Each row is a point on a landscape with many valleys, with its height.
A ball rolls from a point to the lowest of its 4 nearest points, and stops where none of them is lower. Distance is the straight distance between rows; heights are no part of it.
sazen (h 26.0): [188 119 155 150 136 106 115 131 110 152 196 148 127 131 126 145 115  79
 133 113 172 127 140 167 113 142 144  90  70 125 123 145 139 129 115 121
 119 132  96 134 133 168 163 137 105 129 132 154  92 110 157 125 140]
Vimi (h 34.7): [178 131 132 147 155 100 119 160 110 121 197 151 140  99 104 151 109  72
 141  91 181 131 170 156 124 127 154 109  90 127  83 101 164 145 124  94
 112 132  92 144 111 143 165 183  99  87 120 173 109  94 171 126 152]
Bamum (h 28.6): [106 132  79 100 135 113 127 120 149 112  80 108 160  93 155 136 150 141
  96 123 116 120 149 110 153 150 124 145 174 123 109 129 149 138 117 140
 149 150 162 130 118 125 119 150 127 128 124 126 157 142 136 133 110]
mulak (h 28.4): [184 116 169 143 148 101 111 130 108 137 207 156 137 123 115 134 125  66
 129 117 166 130 142 165 108 141 151  75  52 131 127 132 143 125 110  91
 109 131  85 136 128 164 156 151 103 115 116 153  84 100 153 120 141]
roze (h 14.7): [119 129 117 112 117 149 125 118 126 126 106 114 126 143 119 119 131 147
 104 128 118 151 126 106 122 152 121 150 124 135 132 117 112 139 121 118
 123 137 138 123 126 105 129 107 143 135 124 105 119 116 106 115 117]
rozad (h 37.9): [110 135 150 142 129 160 127 124 116 130 105 113 110 160 122 126 145 142
 131 160  96 137  85 107 124 113 131 159 154 143 126 150  76 111 124 133
 144 125 129 130 155 122 118  64 157 156 122  88 132 142 108 116 148]
nup (h 33.3): [114 121 153 144 116 169 126 121 131 119 118 110 107 166 101 128 133 120
 136 159  91 134  97 112 119 124 139 166 135 142 135 136  80 104 133 142
 148 111 118 128 156 118 138  71 138 147 125  91 131 149 102 118 138]
temer (h 31.1): [ 72 136  65  98 124 147 154 158 130 130  18 141 137 109 134 150 103 182
 125 135  98 165  91  90 166 133 115 159 220 125 163 128 139 128 143 146
 148 137 147 125 133  79  77 161 147 141 152  92 156 149 106 122 116]
Nemu (h 22.0): [ 78 132  66 108 124 145 143 138 128 105  37 134 140 109 130 140 111 181
 110 139 100 159  92  90 163 145 115 144 195 136 167 112 142 108 130 159
 144 140 150 131 136  97  98 166 144 133 133  85 154 161 122 132 113]
fani (h 15.7): [123 148 104 110 125 104 116 114 146 119 116 118 139  84 159 138 147 137
 120 111 124 105 135 131 132 129 114 125 160 136  98 133 161 141 112 132
 155 133 140 117 133 117 127 140 140 128 123 150 164 125 120 144 130]
rit (h 23.3): [134 128 119 121 124 107 121 112 142 138 131 111 125 113 148 121 144 135
 127 111 134 122 157 131 121 128 120 122 133 140 101 139 146 140 122 136
 135 117 140 121 129 119 137 113 135 121 129 153 138 123 124 136 131]
lapi (h 25.0): [149 147 108 139 151  93 129 172 123 134 191 144 149  70 122 142 119 102
 140  84 155 117 157 150 137 111 147 109 121 127  85 106 163 164 130  97
 131 136 116 131 108 137 131 196 116 112 115 188 132 114 142 125 125]
Kiz (h 36.7): [ 87 126 134 146 108 167 133 106 115 124  79 111 127 174 121 111 142 157
 118 174  96 133  89 119 140 120 135 160 158 135 136 150  82 106 135 153
 141 128 143 140 133 114 101  74 153 152 137  77 129 155 108 118 148]
bopup (h 9.8): [109 123  97 104 122 111 127 110 147 109  94 116 143 110 141 132 145 156
 121 122 124 134 141 119 156 152 133 134 164 124 129 123 140 130 125 129
 122 135 164 130 122 117 130 137 148 125 111 125 158 125 126 152 128]
fusu (h 14.1): [160 150 101 141 137 106 118 154 118 131 174 145 164  74 118 135 103 116
 134  96 144 115 152 160 132 137 151 123 129 125  85 105 165 164 129 110
 111 132 113 115 113 132 123 190 112 128 123 178 141 110 131 131 133]
lasef (h 34.2): [ 83 130 103 125 111 156 130 111 113 116  43 116 113 145 126 123 142 186
 120 181  93 139  88 137 140 118 141 163 177 120 155 162  99 110 161 152
 141 127 161 143 127 111  75 111 145 137 164  70 143 162 110 140 130]
zor (h 28.1): [ 84 103 144 139 115 177 140 101 104 103  62 110 118 184 141 103 146 162
 123 192  91 119  90 111 134 117 146 164 172 121 146 135  81 102 148 159
 135 107 159 140 108 129 109  63 164 154 149  66 137 150 105 138 145]
sed (h 12.8): [105 130  99  99 112 150 127 108 126 113 115 121 135 123 119 116 123 148
  97 138 107 149 115 123 142 148 119 147 137 118 146 118 109 132 130 122
 125 131 149 135 130 108 125 112 139 136 115  99 136 121 110 127 129]
rusa (h 36.0): [ 91 146 138 139 109 151 124 110 119 112  66 102 124 159 125 118 142 173
 126 173  92 125  82 112 132 126 142 160 162 136 146 146  96 104 142 160
 140 112 145 149 129 116 101 101 150 143 149  73 132 153 100 128 140]
Lufe (h 21.4): [162 178 114 147 159  98 146 151 130 140 213 152 146  49 133 139 129  88
 148  57 160 128 177 162 149 112 146 102 110 144  91 104 171 167 130  92
 131 143 112 155 122 144 138 200 115 101 120 190 140 105 164 120 135]
romiz (h 45.4): [126  97 163 139 124 146 124 138 153 148 144 126 108 170 109 101 115  98
 130 127 107 122 140 104 111 125 104 118 102 122 132 121 108 131 131 119
  96 138 124 115 124 139 144 102 126 134 117 132 106 123 134 129 119]
goz (h 35.9): [172 115 192 145 133  97 124 107 118 144 219 144 109 145 128 111 142  58
 149 100 158 119 133 165 100 120 135  72  52 119 141 142 122 102 111 111
 110 125 100 121 141 182 148 121  97 111 117 154  94 114 152 117 153]
ren (h 29.7): [ 78 124  64 100 126 128 149 153 118 115  27 132 150  91 145 142 115 178
 116 132 105 158 109  93 173 132 123 152 192 121 150 105 137 125 127 151
 154 147 161 137 132 105  94 167 150 131 148  85 164 144 136 125 118]
geva (h 26.1): [147 141 144 130 127 107 124 117 137 136 138 109 132 123 140 115 145 122
 132 110 145 133 156 136 113 124 115 122 124 139 111 129 144 135 116 122
 122 108 141 112 122 107 146 120 124 125 123 159 125 120 126 128 130]
sokuf (h 40.2): [113 123 156 132 121 172 125 119 132 129 127 121 108 171 108 122 123 121
 135 146  94 135 100 103 106 114 122 154 132 147 132 132  83 123 127 140
 130 118 120 126 151 115 142  73 142 158 113  89 127 138 103 116 130]
redid (h 31.5): [ 99 109 154 147 124 175 122 104 117 117 108 114 114 184 117 113 150 122
 150 181 100 130  88 107 128 118 153 155 158 131 132 141  84 108 139 160
 135 107 137 136 140 129 128  46 151 154 129  81 138 157 105 130 130]
roloz (h 36.2): [ 65 114 121 149 108 171 136 109 111 107  34 106 128 175 150 108 143 183
 110 182  87 111  92 104 127 113 137 164 169 111 165 137  86 102 162 176
 139 113 154 139 106 122  83  81 159 140 156  68 140 161  99 134 135]
kuvob (h 30.3): [189 132 130 140 154 103 124 151 106 129 214 147 141 109 119 139 106  86
 143 100 167 134 147 163 126 136 142 101  74 139 104 127 152 131 123  95
 111 133  94 143 116 125 160 172 103 100 125 160  93  95 160 128 144]
Rik (h 24.9): [186 115 170 143 138 117 121 117 124 150 175 146 111 140 126 143 116  86
 137 117 156 119 143 173 106 123 131  87  77 128 140 137 158 121 112 110
 104 117 104 119 146 153 163 137  97 120 136 148  99 116 138 114 132]
Sumig (h 26.6): [143 153 113 122 127 100 113 117 137 147 130 124 137  90 137 144 133 136
 134 113 133  94 136 140 128 129 127 122 141 124 102 131 154 152 120 132
 138 123 135 112 130 121 134 157 130 140 129 152 155 123 116 136 124]
nugav (h 27.5): [154 153 137 136 124 102 120 125 135 131 143 130 130 108 134 136 124 126
 144 115 152 122 158 149 109 118 117 122 122 125 114 137 151 132 122 129
 126 113 120 114 136 116 144 148 131 124 122 168 124 105 115 127 134]
nid (h 24.8): [ 72 106 148 137 107 171 154 112 101  90  61 107 120 187 127 109 135 160
 131 198  92 117  88 107 135 117 143 151 160 125 163 132  66 108 153 165
 136  99 146 133 111 125 105  56 159 152 148  79 137 162 102 139 149]
dape (h 26.2): [192 133 142 145 139 102 121 132 106 139 192 158 128 125 126 148 121  83
 152 116 164 118 140 165 103 146 138  95  75 124 124 120 149 128 112 103
 116 122  89 127 130 154 145 151 107 117 136 145  92 105 148 121 134]
Nezud (h 28.5): [179 135 139 145 138 108 117 144 115 134 192 158 129 109 112 143 104  86
 135 111 163 118 163 172 117 126 148 102  98 136 112 119 158 137 125 104
 110 120  91 132 118 130 157 167 108 118 132 160 107 110 149 117 131]
nilu (h 32.8): [ 87 147 117 133 116 161 123 115 116 129  54 124 124 141 124 128 143 188
 114 167  89 134  79 123 141 122 137 169 183 134 151 158 106 104 143 149
 145 123 148 143 137 101  83 115 140 123 149  71 142 146 111 135 128]
kifo (h 23.7): [140 154  91 127 135 113 127 159 132 135 179 141 173  56 127 133 124 118
 131  89 129 117 151 149 139 127 146 117 145 128  87 106 172 179 133 111
 126 145 122 126 105 138 113 210 125 106 133 178 136 104 143 119 123]
zuv (h 36.6): [176 143 124 142 157 100 139 155 111 116 210 144 148  82 122 131 101  79
 145  82 174 121 175 149 139 118 150  91  94 135  84 109 154 139 116  79
 117 141  98 150 126 149 154 188 103  92 113 179 115 106 169 140 146]
Fita (h 10.8): [ 99 122  86  94 125 127 130 114 130 103  76 117 141 106 142 132 142 158
 104 130 115 140 130 110 167 151 122 145 160 120 134 108 140 131 114 130
 140 139 161 132 119 120 109 150 140 122 118 106 146 131 126 141 119]
Migu (h 42.6): [158 158 101 117 120 103 103 126 126 130 144 147 158  71 133 151 106 142
 131 106 118  99 125 156 123 138 138 132 141 133  86 123 166 156 125 132
 122 133 111 106 119 137 128 190 125 132 126 156 146 122 112 134 128]
Gik (h 47.0): [122  95 165 140 113 153 128 140 148 151 174 136 119 188  88 119 112  96
 137 139 119 128 128  91 104 120 109 126  88 117 142 139  90 127 138 122
 115 139 107 122 136 142 144  81 123 145 114 117 108 115 124 125 117]
letob (h 32.3): [128 112 150 145 136 132 135 140 134 141 142 111 121 156 118 118 119 113
 137 138 125 138 158 108 118 120 122 117  91 112 125 136 109 140 126 128
 103 131 125 121 126 144 146  88 118 130 132 151 101 129 138 122 113]
regi (h 27.2): [ 85 122 147 152 111 174 134 105 102 109  77 106 125 176 130 107 140 150
 133 189  81 115 105 121 127 109 148 164 155 132 147 148  76 111 140 166
 142 112 153 124 127 130 114  57 156 150 133  64 124 153 104 134 136]
mun (h 29.8): [184 114 169 134 136 102 120 120 124 142 200 163 111 145 125 134 138  71
 141 118 168 120 138 164 105 134 136  77  57 129 140 138 128 108 117 106
 110 119  86 118 139 174 159 126  91 111 122 160  87 110 153 129 138]
guni (h 25.4): [127  96 179 131 132 118 137 140 146 136 187 121 117 186 122 112 128  94
 147 109 149 117 150 125 102 121 110  89  67 107 123 140  97 102 144 110
 108 121 122 129 120 171 144  75 108 112 129 153  95 113 155 141 125]
vofu (h 14.4): [131 111 140 140 120 151 122 122 132 138 148 120 115 169 112 122 117 116
 127 136 111 137 132  85 108 126 100 139 114 130 135 120  98 131 128 128
 123 125 123 123 133 121 152  91 133 145 115 116 112 125 116 130 117]
vazuv (h 42.7): [137 101 153 136 127 144 127 134 138 153 142 110 121 162 114 114 127 105
 120 124 123 148 155 119 114 124 110 129 102 126 126 133 113 139 123 120
 116 136 126 113 116 120 148  91 114 128 112 145 112 129 129 122 117]
sasir (h 25.9): [200 126 149 135 140 112 120 133 118 142 179 149 125 118 135 133 103  95
 152 119 165 125 136 179 109 124 124 103  89 138 132 128 150 130 127 124
 119 119  92 121 132 136 159 169 107 131 133 150 104 111 146 108 139]
zege (h 30.0): [170 146 125 130 141 110 123 148 114 138 179 150 139  98 121 143  92 106
 137 103 154 116 156 175 121 130 134 119 119 137 110 123 159 152 125 112
 114 130  99 116 119 128 142 181 113 129 137 167 127 103 128 123 140]
Kot (h 21.1): [117 118 126 125 112 158 127 131 137 134 119 112 122 157 121 113 123 140
 113 137 101 146 109 108 114 142 121 150 126 142 123 120  91 133 126 124
 119 137 132 132 130 106 141  91 152 147 122 105 126 138 106 108 130]
tabag (h 18.6): [142 102 203 132 133 120 128 132 145 131 201 129 103 169 115 112 127  73
 144 126 157 117 142 131 104 109 104  81  56 107 142 148  91  99 132 110
 109 116 114 133 117 186 133  75 108  95 110 155  92  98 157 131 150]
Solu (h 34.0): [102 134  75  95 132 113 144 131 132 105  40 132 165  85 151 144 140 157
 109 117 110 146 136 111 168 150 138 133 175 116 133 114 158 141 115 145
 157 148 162 135 118 118  96 175 137 145 139 108 156 147 140 145  91]
kol (h 25.8): [151 130 156 135 139 122 128 129 141 152 144 116 107 129 143 116 132 107
 142 108 157 126 159 135 114 130 116 112 111 136 119 128 135 125 113 121
 123  99 115 125 130 125 144 121 132 132 136 158 109 123 136 124 126]
vero (h 29.9): [108 127  80 101 121 118 131 123 136 111  59 114 162  71 161 145 142 153
 110 126 111 126 128 125 167 156 137 129 172 122 120 120 160 132 116 141
 155 148 166 129 123 116 115 159 142 122 128 107 156 147 127 142 110]
tebi (h 11.0): [146  93 197 133 133 104 138 115 149 122 216 141 104 167 123 101 150  63
 148 126 170 112 141 151  89 117 144  78  47 126 146 145  95  85 114 105
  97 131 103 126 124 203 143  79  99  96 105 165  96 101 155 121 145]
Lape (h 22.5): [142 104 193 146 135 109 133 132 146 134 199 142 109 168 119 117 130  63
 154 119 165 120 145 148  97 111 130  81  50 122 136 141  97  94 124 107
 109 127  96 127 129 188 142  94 103  97 112 166  94 115 159 127 137]
leru (h 64.0): [128  92 164 143 121 154 132 125 150 139 154 124 113 183  97 131 121 114
 141 143 113 118 109  81 102 120 117 155 107 131 130 123  79 112 130 148
 122 128 102 112 149 128 147  79 127 148 107 109 117 113 106 127 112]
zez (h 35.5): [ 68 146  89 103 125 148 128 130 119 132  35 130 123 116 129 151 108 197
 127 169  83 145  81  96 168 123 114 171 217 137 178 164 136 106 149 159
 145 123 139 132 150  89  82 154 141 137 156  71 135 157 109 125 105]
bubo (h 27.7): [132 122 156 120 135 124 138 129 144 153 143 109 119 140 132 115 130 105
 139 108 146 126 159 125 112 120 117 117 118 126 125 145 136 141 131 123
 121 115 134 121 121 129 137 107 120 123 125 147  96 127 141 120 116]
fiket (h 32.7): [ 99 130 122 141 107 160 122 108 118 121  91 119 122 150 128 118 142 159
 119 163  81 137  80 115 122 118 144 169 142 144 134 129  98 109 128 140
 146 127 146 141 146 117 106  82 149 137 117  92 137 143  98 121 142]
riv (h 5.6): [ 85 104 168 141 114 166 149 113 107 108  72 110 121 198 126 110 130 151
 128 189  98 118 105 102 135 108 146 163 150 127 151 129  74 113 141 166
 136  95 142 122 122 126 115  49 152 160 136  77 135 159 112 144 137]
Zulet (h 32.4): [ 88 148 104 126 114 158 119 116 122 124  56 113 118 129 126 122 143 193
 118 159  92 142  84 118 143 135 122 159 177 129 155 147 112  95 140 146
 151 120 145 153 144 112  80 112 142 125 148  72 140 152 110 139 121]
saz (h 24.7): [158 126 142 141 131 112 125 133 126 154 167 138 111 118 132 138 127 109
 144 111 149 112 142 163 106 121 126 105 102 140 129 133 145 143 124 129
 117 113 118 118 128 139 162 138 113 122 136 165 106 117 137 118 134]
savuz (h 25.5): [160 141 118 144 158 107 122 164 110 128 188 146 154  94 109 146 104 108
 136 106 161 116 167 164 129 114 139 114 110 129  93 113 164 157 131 104
 115 126 107 133 115 134 142 193 116 116 132 160 117 103 139 122 137]
vedo (h 27.3): [182 127 133 135 137 115 122 142 106 140 190 150 129  97 115 137 111 113
 140 112 148 118 162 171 107 121 135 112 102 129 120 124 156 138 122 118
 118 119  93 124 116 124 147 170 104 115 139 168 110 113 137 121 135]
guv (h 21.0): [157 155 107 139 144 107 137 165 116 139 204 143 151  68 115 128 119 110
 153  75 156 127 165 162 147 113 146 102 118 127  86  92 176 160 128  93
 122 140 111 141 115 132 138 203 112  96 120 185 127 111 152 121 122]
fesa (h 25.7): [174 144 137 135 137 113 116 140 114 153 158 144 121 104 137 133 114 100
 139 118 159 112 138 166 105 128 131 115 112 123 121 128 157 145 125 117
 124 109 108 114 127 126 145 151 115 124 127 158 113 110 124 121 128]
vif (h 23.2): [118 105 119 131 123 138 131 128 133 135 132 112 129 151 107 111 134 124
 111 134 120 139 126 103 115 140 122 147 123 131 123 116 109 138 125 129
 111 142 139 129 121 106 151  92 136 134 111 121 127 139 117 111 118]
gegu (h 26.4): [161 113 189 144 143 109 118 124 130 139 200 149 106 150 135 128 135  65
 146 107 174 124 133 152  99 117 134  81  56 126 156 139 120  88 119 113
 103 121 106 125 140 185 156 110 105 115 117 155  90 119 156 120 151]
Nepos (h 54.4): [133 121 163 134 120 162 129 130 130 144 156 132 111 169 109 123 121 114
 126 143 112 128 117  95  99 120 122 146 104 132 128 125  81 124 122 138
 126 137 113 119 141 130 146  81 132 151 118 119 113 121 115 127 122]
fanar (h 15.9): [133 149 119 119 139 105 117  94 136 126 127 120 137  96 149 132 131 148
 117 120 143 101 144 131 122 128 120 131 146 124 103 134 156 147 120 130
 141 125 136 113 135 106 126 140 135 124 117 156 155 125 124 129 121]
muk (h 23.5): [159 127 168 138 144 118 132 126 139 152 165 137 111 151 153 122 127  84
 151 123 152 116 147 145 111 110 108  73  68 117 130 145 123 122 121 123
 113 110 116 125 142 154 148 101 101 118 134 158  93 127 151 129 129]
ramo (h 24.1): [180 123 161 136 145 114 134 130 126 151 167 132 113 142 137 129 139  89
 152 117 159 120 143 150 111 116 118  92  87 122 141 138 141 120 128 123
 113 110 104 123 137 138 150 125 103 123 135 155 105 116 148 127 136]
Pez (h 44.9): [120  81 179 134 130 141 128 147 145 144 170 128 118 184 104 136 117  80
 131 135 128 127 146 106  93 121 104 108  90 115 137 129 104 116 121 121
 101 138 109 118 130 158 141  87 107 121 126 129 104 113 138 124 120]
Ras (h 27.6): [ 82 128  70  88 118 121 140 118 126  99  43 132 154 102 144 133 120 184
 114 130 109 159 115  88 171 151 125 142 175 130 153 113 144 120 131 145
 130 144 151 135 125 107 105 154 135 136 141 102 156 142 137 138 110]
bok (h 35.8): [ 64 131 101 127 116 166 135 107 127 112  36 108 110 152 135 122 131 199
 113 190  76 133  78 120 149 117 131 171 189 122 168 160 107 110 146 166
 139 129 156 143 121 116  71 114 152 135 165  64 139 156 113 131 111]
led (h 17.8): [157 105 189 137 131 104 130 130 132 144 184 135 117 157 143 118 140  68
 148 113 174 117 135 143  98 107 122  84  44 123 147 141 131 100 126 123
  99 117 113 126 150 175 146 100 103 112 127 157 105 116 163 123 141]
pifi (h 13.0): [ 91 135  78 100 114 138 123 117 132 104  70 129 123 142 133 125 131 174
 109 144 121 150  92 105 146 147 128 151 158 134 156 116 124 110 138 131
 134 138 144 139 136  97 105 131 140 127 137  74 155 148 115 124 124]
taden (h 11.7): [102 135  85 105 111 122 131 118 142 114  96 115 139 119 138 118 139 156
  97 136 126 141 137 115 140 159 123 145 168 105 125 113 127 147 121 132
 132 140 165 133 123 110 114 135 142 124 122 105 149 130 122 142 118]
pufo (h 11.6): [113 125  97 105 118 129 122 120 135 107 111 116 130 126 123 128 141 150
  95 124 119 137 138 120 144 150 127 142 139 121 134 119 138 139 129 118
 125 136 158 132 116 101 140 126 141 123 119 116 142 130 116 129 127]
Fomel (h 23.6): [167 148 114 136 137 111 121 155 122 124 188 147 142  84 121 137 115 109
 124 103 154 111 144 165 123 127 144 110 118 128  95 105 166 162 135 107
 114 138 114 118 111 131 134 202 121 110 118 179 124 116 138 129 130]
pizas (h 35.7): [138 145 101 118 128  89 111 125 132 143 121 143 138  80 146 141 137 148
 121 100 121 107 128 150 130 128 111 131 142 130  91 127 161 150 116 130
 163 131 131 112 132 130 131 179 130 143 128 150 161 125 118 142 135]
Lod (h 31.3): [100 148 111 125 111 160 120 115 119 118  75 118 131 150 116 126 140 169
 115 163 104 135  81  99 133 133 129 160 154 131 141 139 108 102 149 132
 142 134 146 137 142 104  93 109 137 124 131  79 141 149 121 109 128]
lifuv (h 39.4): [101 120  74  95 143 119 151 131 134 110  26 123 145  71 155 152 139 160
 109 126 111 148 133  98 189 143 133 143 191 112 124 103 166 131 123 150
 152 153 164 135 118 120 102 161 133 152 148 101 159 146 134 141 109]
tupu (h 27.1): [136 111 170 131 138 115 130 127 143 154 158 112 109 158 124 122 120  94
 145 122 134 130 148 130 111 121 107 111  93 126 127 140 122 127 136 130
 102 123 116 126 123 146 139  97 118 121 126 150 100 131 141 122 128]
Feg (h 29.6): [168 146 113 130 136  97 134 133 120 135 155 150 137  93 137 136 109 115
 128 112 155  96 139 155 116 124 116 126 122 136 111 121 163 156 113 124
 119 120 102 115 123 117 148 170 124 130 127 160 143 113 117 131 128]
Ruf (h 14.2): [106 132  79  99 110 144 125 118 127 105  80 121 127 127 135 127 131 172
  99 134 106 149 102 105 154 142 113 149 165 131 156 108 128 116 124 130
 132 146 155 130 128  93 105 140 147 143 120  86 146 140 108 136 121]
dom (h 40.3): [178 145 119 136 162 110 132 162 125 131 203 144 147  86 125 132 114  77
 144  90 170 126 184 154 128 125 153  99  98 140  93 103 157 163 129  86
 119 131  90 143 122 135 150 193 104  99 113 183 107 107 160 130 131]
zed (h 26.3): [124 137 105 100 120 105 126 117 140 111  85 105 146  88 148 132 151 151
 120 119 121 128 134 111 151 141 127 126 169 118 117 120 164 142 123 133
 157 144 156 119 126 129 107 153 127 127 123 123 165 128 128 149 122]
Tupeb (h 25.6): [146 144 141 132 139 107 122 120 140 143 148 116 109 118 136 130 128 108
 135 109 156 110 143 152 103 128 113 119 102 141 112 134 133 137 115 128
 126 109 126 123 125 121 151 126 118 128 137 159 118 128 129 121 120]
masid (h 26.8): [121 141  81 112 134 103 126 124 143 119  69 118 145  84 154 151 154 154
 116 106 106 124 119 124 166 144 123 130 169 121 104 129 159 134 113 135
 160 142 167 135 139 121 104 166 141 132 127 115 167 133 135 148 115]
lukul (h 31.8): [170 157 111 137 143 103 150 145 137 123 210 163 135  73 121 131 118  94
 140  59 177 121 182 166 141 101 153 100 104 149  80 103 165 143 120 101
 118 153 108 163 128 148 144 196 110  97 123 200 129 109 167 123 131]
Fal (h 31.4): [ 89 123  60  95 120 134 155 148 115 111  16 136 138  88 139 148 126 178
 117 128 108 160 111  91 178 143 116 155 206 124 162 115 150 141 128 143
 151 145 161 127 129 103  85 174 148 132 154  92 162 151 127 128 102]
lemi (h 2.3): [139 110 192 136 145 123 136 132 138 137 193 138 109 159 133 126 143  85
 143 122 159 116 139 146 101 107 113  75  59 114 144 139 115  94 136 117
 109 117 101 124 133 185 143  88 101 110 112 149 100 117 145 137 147]
sur (h 35.3): [150 160 114 124 131 105 125 129 128 130 154 145 129  88 138 139 123 137
 121 105 144 106 133 157 118 124 122 124 132 128 106 126 151 147 124 126
 142 129 123 101 124 117 138 180 129 135 130 157 150 114 119 123 125]
Viz (h 34.6): [122 118 141 131 126 148 132 126 134 141 147 110 125 141 110 119 131 120
 119 123 131 137 151 107 120 131 110 126 113 124 122 133 118 153 123 120
 110 139 144 122 111 118 134 101 132 135 122 134 111 125 131 120 118]
lus (h 23.4): [125 143  97 107 125  94 118 108 140 117  81 127 149  78 149 147 147 155
 118 122 111 117 135 120 153 145 130 131 153 132 109 129 159 134 110 143
 156 130 150 115 140 122 112 155 131 134 124 126 169 131 129 141 122]
fotug (h 27.4): [110 136 140 127 115 174 122 133 127 129 112 117 117 160 117 118 132 149
 121 154  94 148  87 106 115 131 142 159 128 135 135 124 102 123 138 140
 135 137 127 135 139 106 138  89 146 147 120  91 131 144 108 118 125]
vome (h 8.1): [157 166 105 143 158 101 146 172 120 123 190 146 150  56 140 119 130 110
 140  75 154 123 175 157 146 106 158  99 119 132  82 100 176 172 135 100
 125 144 125 145 118 149 141 211 118  96 135 200 140 110 157 134 123]
Bim (h 38.0): [ 75 131  53 107 127 128 150 158 120 117   4 137 141  68 142 159 103 191
 126 114  99 164  93  89 183 129 109 158 206 143 151 104 142 148 140 135
 155 148 159 124 125  79  76 154 144 153 165  87 154 141 110 116 114]
par (h 33.8): [ 63 142  88 113 120 143 137 120 126 126  33 123 126 132 121 140 126 197
 122 167  93 145  81 108 149 135 126 171 203 131 168 153 119 117 146 152
 151 128 145 148 144  96  67 139 146 121 149  71 149 152 108 122 115]
fimu (h 38.6): [113 114 133 132 115 149 134 147 146 141 137 118 118 149 115 105 129 115
 119 129 120 136 129 100 115 137 104 134 115 135 129 121 108 136 128 119
 107 132 132 121 116 118 156  84 132 142 124 127 120 130 119 115 121]
vem (h 12.9): [104 132  87 108 113 141 112 114 134  99  90 115 133 113 122 123 133 173
  99 122 114 145 120 102 149 144 127 140 169 129 143 112 129 131 128 127
 138 136 147 126 125 105 112 131 140 134 110  98 151 142 120 130 116]
ralid (h 37.0): [ 89 131 134 131 115 165 124 114 105 119  62  98 126 164 138 121 134 174
 119 172  86 128  87 121 140 118 142 152 179 129 147 150  96 102 149 155
 152 131 157 143 127 116  93  92 150 132 154  67 124 164  96 127 139]
Zafu (h 25.1): [131 112 178 141 144 122 133 138 134 150 167 127 108 160 120 105 133  82
 138 119 139 131 142 127 109 113 115  97  72 111 131 138 120 111 134 115
 114 121 114 136 132 165 142  96 104 116 126 161 107 119 155 135 130]
fitol (h 15.3): [ 86 125  84 102 118 148 121 130 126 110  58 118 128 130 127 133 121 180
 105 148 116 146  84 109 153 148 118 169 179 130 162 122 128 106 140 142
 144 126 142 133 145  87  83 141 130 131 133  77 141 134 120 135 110]
Kom (h 29.0): [134 157  86 105 116  89 105 111 135 119 103 139 135  61 154 153 127 151
 120 100 116 112 126 130 141 143 124 132 144 130  96 132 157 145 109 124
 154 136 135 119 124 129 116 184 134 136 118 142 160 138 112 140 119]
tede (h 37.2): [159  98 202 146 127 106 129 110 140 118 238 144 100 172 120 122 147  62
 143 110 178 113 140 171 104 114 129  60  46 126 152 147 112  96 110  99
 107 113  87 131 143 196 152  88 106 106 101 171  98  97 149 122 160]
Vovaf (h 34.4): [ 49 103 141 147  95 165 134 128 108  91  23 110 115 206 127  94 114 179
 123 189 105 121  76  77 139 122 126 154 141 124 164 123  68  92 163 176
 144  84 143 117 101 111  90  66 149 152 141  67 139 164  99 146 157]
Sotis (h 36.1): [162 143 108 132 131 117 123 132 121 135 156 160 141  74 136 147 105 137
 130 110 130 109 137 158 119 126 131 123 131 120 109 124 161 166 135 122
 123 135 114 108 107 133 141 196 127 123 130 169 150 115 117 133 134]
daki (h 40.6): [134  96 172 138 127 135 130 146 145 145 166 121 122 173 100 123 115 101
 137 141 133 137 142 104 106 135 109 134 100 117 133 138 106 118 133 125
 105 129 116 126 127 145 149  87 124 140 118 141  97 119 132 129 111]
lal (h 36.8): [125 114 134 136 109 162 124 125 133 140 139 129 118 162 102 117 122 137
 117 140 104 136 110  97 122 134 116 152 122 131 141 119  97 138 125 121
 125 142 113 127 134 119 143  91 134 150 108 107 129 131  97 116 119]
bev (h 4.0): [105 109 166 136 126 157 124 106 136 129 124 110 115 185 121 129 140 128
 145 181 100 131 100 113 114 115 143 160 139 132 134 136  76 102 133 157
 142 116 120 130 151 117 132  48 135 151 120 103 127 137 110 119 122]
nisu (h 25.3): [185 137 149 142 153 109 111 118 119 154 175 144 117 116 116 137 122  85
 137 106 162 116 146 168 103 126 124 101  70 134 137 135 158 122 116 116
 126 116  93 121 133 147 151 146 105 122 126 150 106 123 148 121 138]
Vuru (h 5.3): [125 127 110 119 127 103 122 103 147 107 114 106 143 110 150 122 147 147
 119 117 141 125 137 122 144 144 120 141 156 119 102 123 140 144 116 131
 137 126 154 118 124 107 126 134 132 117 118 149 160 128 121 145 121]
sib (h 40.1): [117 127 124 123 116 128 123 117 143 129 122 105 123 147 135 105 144 135
 112 126 134 135 148 108 125 141 123 136 136 119 120 124 131 158 116 116
 113 132 149 118 108 103 145 105 140 127 116 132 138 126 118 133 121]
gos (h 30.2): [ 99 141 123 122 112 155 124 114 128 115  95 120 110 155 125 126 126 172
 119 156  94 146  88 113 126 134 128 167 143 139 148 130 108 114 139 130
 136 131 135 131 141 101 112 110 145 137 127  93 141 137 108 116 132]

Where does a ball stop that starts at each point below?
lasef | Vuru
rusa | Vuru
bok | Vuru
Tupeb | lemi
dape | lemi
par | Vuru
bubo | lemi

Call two points neighbours if one is among the 4 nearest of the other. Go from one point of each pair to the other, from neighbour to neighbour, staying as low as possible. Name the highest point that can't be avoided.
vome, riv | nup
Nemu, lemi | geva
Vuru, fusu | zege
riv, bev | redid
